Each scene shows the same named points in several views. A view is turned or mirrored, and shifted as a whole, has a little noise and may leave points out.
In the rows, 128 means zero.

Scene 1
View 1
Lofe: [170  95 134 147  67 130  60 217 121  83 155 114 178  80 154 139 205 174
 124 139 122 131  67  68 122 147 182 176  98 137  57  68  82]
suda: [167 138 171 170 125 118 169 113 122 146 152 138 127 126 193 113 147 147
 102 155 162 101 119  97 139 137 119 135 163  77 114 120 176]
gif: [163 118 163 158 106 122 139 138 127 130 166 136 139 112 185 132 170 150
 109 153 151 104 100  90 135 145 143 151 140  87  91 106 139]
sugod: [171 160 182 182 149 111 205  83 117 164 138 142 116 140 207  97 121 140
  93 158 172  95 139 104 144 129  94 118 185  60 139 137 215]
Pubaf: [126 132 138 161 189  84 151 142  69 104 165  98 104  77 169 204 198  92
  72 111 203 104 131  56 165  56 142  49 179  87 104  90 127]
geve: [174 125 138 163  97 118  90 199 104  96 128 108 168  91 160 117 179 169
 113 135 130 132  89  73 127 126 155 149 125 131  85  78 125]
pek: [158 151 144 176 159  95 140 160  77 112 118 102 136  94 172 135 166 134
  87 122 168 122 124  69 145  82 127  86 169 108 119  93 164]
Dep: [169 101 140 150  73 130  76 200 124  94 159 120 169  88 161 137 197 170
 123 146 126 125  72  73 124 148 174 173 107 126  64  76  93]
gomal: [161 106 131 152  97 115  78 206 102  85 149 104 164  77 152 154 205 157
 110 129 138 129  81  63 133 118 172 141 119 133  70  68  94]
Gid: [175 133 176 167 106 126 167 110 138 151 158 149 132 132 200 101 142 157
 111 167 151  99 111 104 133 159 120 158 153  72 109 125 175]
puliz: [171 116 165 157  87 132 134 141 138 131 166 142 145 117 184 120 166 162
 115 160 141 105  94  94 130 162 144 169 132  90  87 108 138]
kam: [164 160 173 181 157 105 196  95 107 152 139 133 113 129 201 110 132 133
  90 148 177  99 139  96 147 114  99 107 184  67 137 130 205]
Fogur: [176 169 192 190 150 112 226  62 124 179 135 152 108 153 218  81 106 141
  93 166 172  90 146 113 144 136  80 121 195  50 153 151 238]
kida: [188 139 148 173  94 120 104 189 107 109 109 114 174 105 169  86 156 181
 116 142 124 133  96  82 122 136 138 158 134 129 101  91 155]
Biv: [188 132 127 171  87 117  60 238  90  80  91  93 195  85 148  93 177 186
 118 127 110 152  81  66 118 118 157 155 117 163  90  63 129]
View 2
suda: [133 123 143  87 122 114  45 138  94  62 178 142 162 151 142 133  98 154
 108 135 160 154 135 170 144 121 139 148 157 114 134 136 130]
Biv: [106 181 181 103 133 156  90 174 151  85 103 123 118 122 169  84 184 103
  48 152  75 168 204  47  98 145  60 148 113 121 111 123 113]
gomal: [ 80 173 210 138 148 163  93 154 169  55 113 118 100 127 162  99 172 105
 110 139 126 149 160  67 119 148  84 137 126 130 139 123 143]
sugod: [154 110 110  75 113  89  29 127  57  81 208 145 179 153 132 135  73 174
 108 132 174 162 139 213 156 104 159 150 154 106 124 141 119]
Gid: [135 114 152  71 116 125  45 152 101  42 170 155 180 164 145 150  88 153
  92 140 154 150 129 165 140 128 137 153 171 117 141 139 133]
Pubaf: [ 88 168 161 185 167 106  72  86 110 108 191  88  74  98 126  76 143 144
 202 116 203 158 137 161 167 103 148 121 103 120 128 123 143]
Dep: [ 86 158 219 114 139 171  90 170 175  29 104 135 123 144 167 121 158 103
  87 146 118 143 151  62 114 156  83 144 147 134 146 126 147]
puliz: [115 128 186  88 124 146  62 161 134  28 142 151 159 161 156 147 113 132
  91 142 145 142 132 126 132 142 117 150 167 124 148 134 142]
pek: [117 165 136 133 143 105  64 115  93 120 180 104 108 109 138  77 141 143
 132 130 153 172 170 146 146 106 125 134 106 112 110 127 118]
kam: [147 122 113  90 121  89  33 121  61  92 206 135 162 143 130 121  86 170
 120 130 174 166 143 203 156 101 156 145 144 107 121 136 117]
Fogur: [172  97  93  55 107  80  16 127  37  83 222 153 197 161 127 145  56 184
 101 133 178 165 136 235 161  99 169 155 164 101 121 145 114]
kida: [126 153 161  83 123 139  68 168 126  72 130 138 148 141 161 109 145 124
  58 148 100 164 182  95 113 136  88 151 136 117 119 128 116]
gif: [115 134 173  99 129 137  61 150 123  46 153 143 151 150 148 132 115 136
 106 137 151 148 136 135 136 132 121 147 155 122 142 132 138]
Lofe: [ 79 167 225 120 143 179  96 176 186  32  92 132 114 138 170 116 173  96
  85 150 107 143 156  44 110 161  72 143 140 135 146 124 148]
View 3
Pubaf: [ 89 129 148 156 167  81 185 120 111 120 109  64 170  59 193 211 137  92
  51 123 114 184 138 170  41 101 137  58  80 155 125 101 129]
puliz: [161 117 128 169 140 105 123 132 166  88 108  98  83 139 173 156 113 121
  91 146 171  91  78 117 128 137 115 126 175 156 130 139 139]
pek: [104 163 127 133 152 100 162 127 129  92 160  66 143  90 166 181 142 114
  96 131 138 172 116 120  79 111 129  95  96 137 125 117 140]
gif: [150 126 129 160 141 103 129 130 158  92 115  89 101 127 174 162 122 117
  90 139 162 109  87 125 114 133 117 119 155 152 127 133 141]
Lofe: [109  94 103 202 209  84 162 140 187  61 152 116  24 110 162 179  52 140
  58 206 174 114  68  98 164 106 142 118 162 178 139 109 130]
kida: [125 152 103 147 158 108 138 137 168  62 184  92  71 126 145 154 111 138
 112 167 174 129  77  81 145 120 124 134 143 146 127 127 144]
gomal: [ 91 110 108 190 209  80 175 138 169  70 161 104  54  91 164 190  68 132
  57 196 159 141  84 107 140  98 147 102 136 172 137 101 130]
Dep: [121  99 110 195 193  87 152 139 181  65 142 112  37 116 166 175  67 134
  62 192 171 109  71 104 156 113 135 118 165 173 138 114 134]
kam: [159 171 145 115  90 120 119 123 123 112 116  59 173 127 173 155 185 102
 127  87 149 135 112 134  66 143 104 114 126 125 115 149 147]
geve: [111 130 106 168 181  97 154 138 167  67 172  97  65 111 156 173  90 135
  87 180 165 134  81  95 143 109 133 117 141 157 132 116 136]
sugod: [177 171 145 111  75 128 106 123 128 113 109  61 172 140 172 144 190 102
 136  79 155 120 106 132  71 153  98 121 138 121 115 157 149]
Gid: [178 138 135 144 105 117 107 128 152  98 103  84 118 148 173 145 149 113
 114 114 169  92  85 123 109 152 103 130 169 142 124 151 145]
Fogur: [193 185 150  96  52 138  90 120 123 116 103  56 188 152 172 134 211  99
 152  58 157 112 108 133  64 165  89 129 144 112 111 167 155]
View 4
Gid: [148 170 171 127 138 128 141 150 119 136  94  73 186  95 126 123 108 120
  86 160 132 132 103 142  64  81 118 101 141 148 143 117  83]
gomal: [109  92  55 156 114 138 158 150  87 171 155 101 157 119  49 113  85 172
 118  84 188 127 103 166 117 110  92 119 173 144 122 211 121]
Dep: [123  86  67 158 128 152 153 158  99 166 146  86 171  98  58 115  84 162
 128 102 193 140  84 189  83 102  95 107 176 124 116 211 107]
Fogur: [152 235 234 100 119 102 135 136 118 125  63  78 177 115 166 112 126  90
  48 178  86 111 121  85  80  76 134 102 118 178 167  52  92]
kida: [138 124 113 137  88 154 149 158  84 160 114  90 162 117  97  62  97 123
 113 112 163 120  69 156  92 103 110  95 178 128 132 165 137]
kam: [134 208 190 111 115  99 140 134 105 140  88  91 166 129 135 115 118 114
  57 147 104 108 133  89 107  89 124 113 125 186 160  83 106]
geve: [123 106  83 147 100 147 154 154  85 167 134  98 159 118  73  84  91 146
 114  98 177 123  85 162 104 107 102 106 177 136 126 189 131]
pek: [108 164 120 128  92 107 150 132  79 162 121 114 141 152  92 100 107 142
  74  95 133  99 133  98 149 110 111 123 145 188 151 137 137]
gif: [131 146 130 137 134 125 148 149 108 148 117  84 176 104  97 127 101 141
  95 130 152 130 108 147  85  88 110 109 149 151 136 149  94]
Biv: [125  86  64 148  66 167 158 162  66 176 137 104 149 130  69  39  88 135
 129  77 186 116  59 167 112 118 102  96 199 120 123 205 163]
suda: [134 171 158 127 127 119 143 144 108 144 101  84 173 109 115 122 108 127
  80 144 132 124 115 126  87  88 118 109 139 162 146 121  96]
puliz: [140 136 131 141 139 135 145 155 114 147 116  74 185  92  97 127  97 140
 104 140 159 140  95 166  64  87 110 104 154 136 130 155  87]
Pubaf: [ 81 172  97 135 128  68 154 114  87 166 147 125 136 159  64 166 108 180
  56  84 133  97 190  80 181 111 104 152 122 227 153 143 113]
View 5
gif: [130 135 115 119 155 110 113 125  78 148 152 124 114 127 144 117 138 186
 102 107 114 123 132  92  98  95 142 122 111  90 140 138 150]
gomal: [133 145 173 135 125 128  94 133  30 128 123  97 155 110 201 148 106 163
  79 103 159 131 168  74 111 107  90 136  83  90  87 120 140]
suda: [140 123  77 111 160 110 126 115 111 163 167 148  94 130 121 107 144 171
 113 105 100 107 110  92 100 101 156 119 123  88 155 149 152]
Biv: [157 128 164 125 120 108 128 162  62 136 135 116 140 130 233 144 129 150
  43  78 154 154 172  86 122 115  27 152 117 102  52 131 119]
kida: [151 125 126 117 138  98 135 152  89 147 152 132 117 139 189 127 146 167
  63  85 126 147 149  96 112 106  74 140 129  98  95 141 129]
Gid: [130 125  87 111 169  96 126 126 108 159 169 140  91 141 118 100 161 200
 105 104  86 124 114 105  92  92 161 118 132  93 162 148 153]
Fogur: [158 104   9  94 177 101 155 104 172 185 198 190  54 140  77  84 164 157
 135  98  67  88  72 101 101 103 184 113 152  89 190 174 157]
Dep: [117 148 182 134 138 111  95 146  28 126 127  88 151 126 194 138 131 202
  68 105 140 152 174  90 101  95  99 134  97  96  96 118 138]
Pubaf: [158 130  91 128 124 176  89  62  73 149 140 143 128  71 137 143  55  74
 159 118 173  44 110  37 120 129 163 120  54  65 135 136 161]
Lofe: [117 154 200 139 130 116  90 152  12 119 118  78 162 121 214 148 121 197
  58 102 156 155 187  86 105  98  79 138  88  96  81 110 135]
geve: [142 135 150 126 133 114 114 143  58 138 137 112 136 124 196 138 127 166
  70  94 143 139 158  84 112 108  80 138 107  96  89 129 133]
sugod: [155 107  33 101 166 109 144 105 149 175 187 178  71 133  96  93 150 151
 129  99  85  90  84  94 104 107 171 115 139  87 173 165 156]
kam: [159 111  40 104 159 118 137 100 142 175 180 173  76 123 105 102 136 134
 132 100  99  83  88  85 108 112 164 117 128  84 162 164 154]
puliz: [118 138 127 121 159 101 111 135  71 146 151 114 117 135 145 114 151 211
  91 107 107 137 141 100  93  90 140 122 117  94 141 134 150]
pek: [169 118  86 116 129 141 124 101 102 159 155 155 113 104 160 133  98  97
 116  97 148  83 116  63 122 125 113 133  98  81 113 148 143]
View 6
geve: [110  96 119 145 127 141 147  97 164  94 122 118 158 131 161 116 137 158
 171 179 142 135 182 115  74 107  90 132  73 150 168 107 122]
Fogur: [152 142 171 178 174  58 208 113 151 141 108 233 122 120 199 201  28 189
  53 109 101  71  90  96 113 103 164  91  96 241  71 166 169]
gif: [116 109 135 148 145 100 160 109 157 114 114 161 130 140 186 161  94 176
 131 149 147 133 175 100  98 108 109 103  90 177 144 132 114]
kam: [131 140 145 169 151  86 178 108 135 124 117 196 125 128 173 183  55 182
  71 121 108 103  98 126 109  99 129 121  87 214  86 146 148]
Pubaf: [ 90 149  81 152 111 110 107 102  83  94 135 143  99 160 132 190  81 179
  70 111 126 187 107 200 124  89  57 169  79 182  94 121  79]
kida: [124  97 141 153 137 138 170  97 179 103 116 135 167 116 166 112 127 158
 165 180 128 106 163 103  70 109 113 126  72 164 158 115 149]
suda: [128 122 146 160 154  86 176 109 152 123 112 185 126 135 188 176  71 180
 102 135 131 115 142 102 103 106 126 104  90 199 116 144 133]
Dep: [ 99  80 117 130 127 134 135 103 171  97 116 111 150 145 176 123 149 160
 195 187 174 160 233  95  76 112  79 118  82 134 199 107  94]
gomal: [ 96  94 103 135 118 144 125  98 150  88 122 104 146 147 155 123 144 158
 175 176 158 166 199 128  82 107  67 142  75 138 177 100  92]
puliz: [120  99 142 144 152  96 165 110 169 117 109 164 135 142 199 159 100 174
 144 156 158 128 197  77  93 111 114  91  94 173 160 133 114]
Lofe: [ 96  78 112 130 123 145 130 100 172  94 118 100 154 144 171 113 156 158
 202 191 173 163 234  99  73 113  72 122  79 128 204 101  91]
sugod: [141 139 158 173 162  72 193 110 146 133 111 212 123 125 188 190  43 185
  67 116 109  91 103 107 109 103 146 103  91 225  86 155 156]
Biv: [111  89 121 149 120 174 150  89 179  86 123  95 183 114 143  80 164 143
 198 204 130 121 172 121  55 109  88 149  59 137 179  91 144]

In a view up to two points have been moved. Name them for each view, in the order of its rows, or write none.
view 1 -> gif
view 2 -> pek
view 3 -> gomal
view 4 -> suda
view 5 -> Lofe
view 6 -> kam, Dep
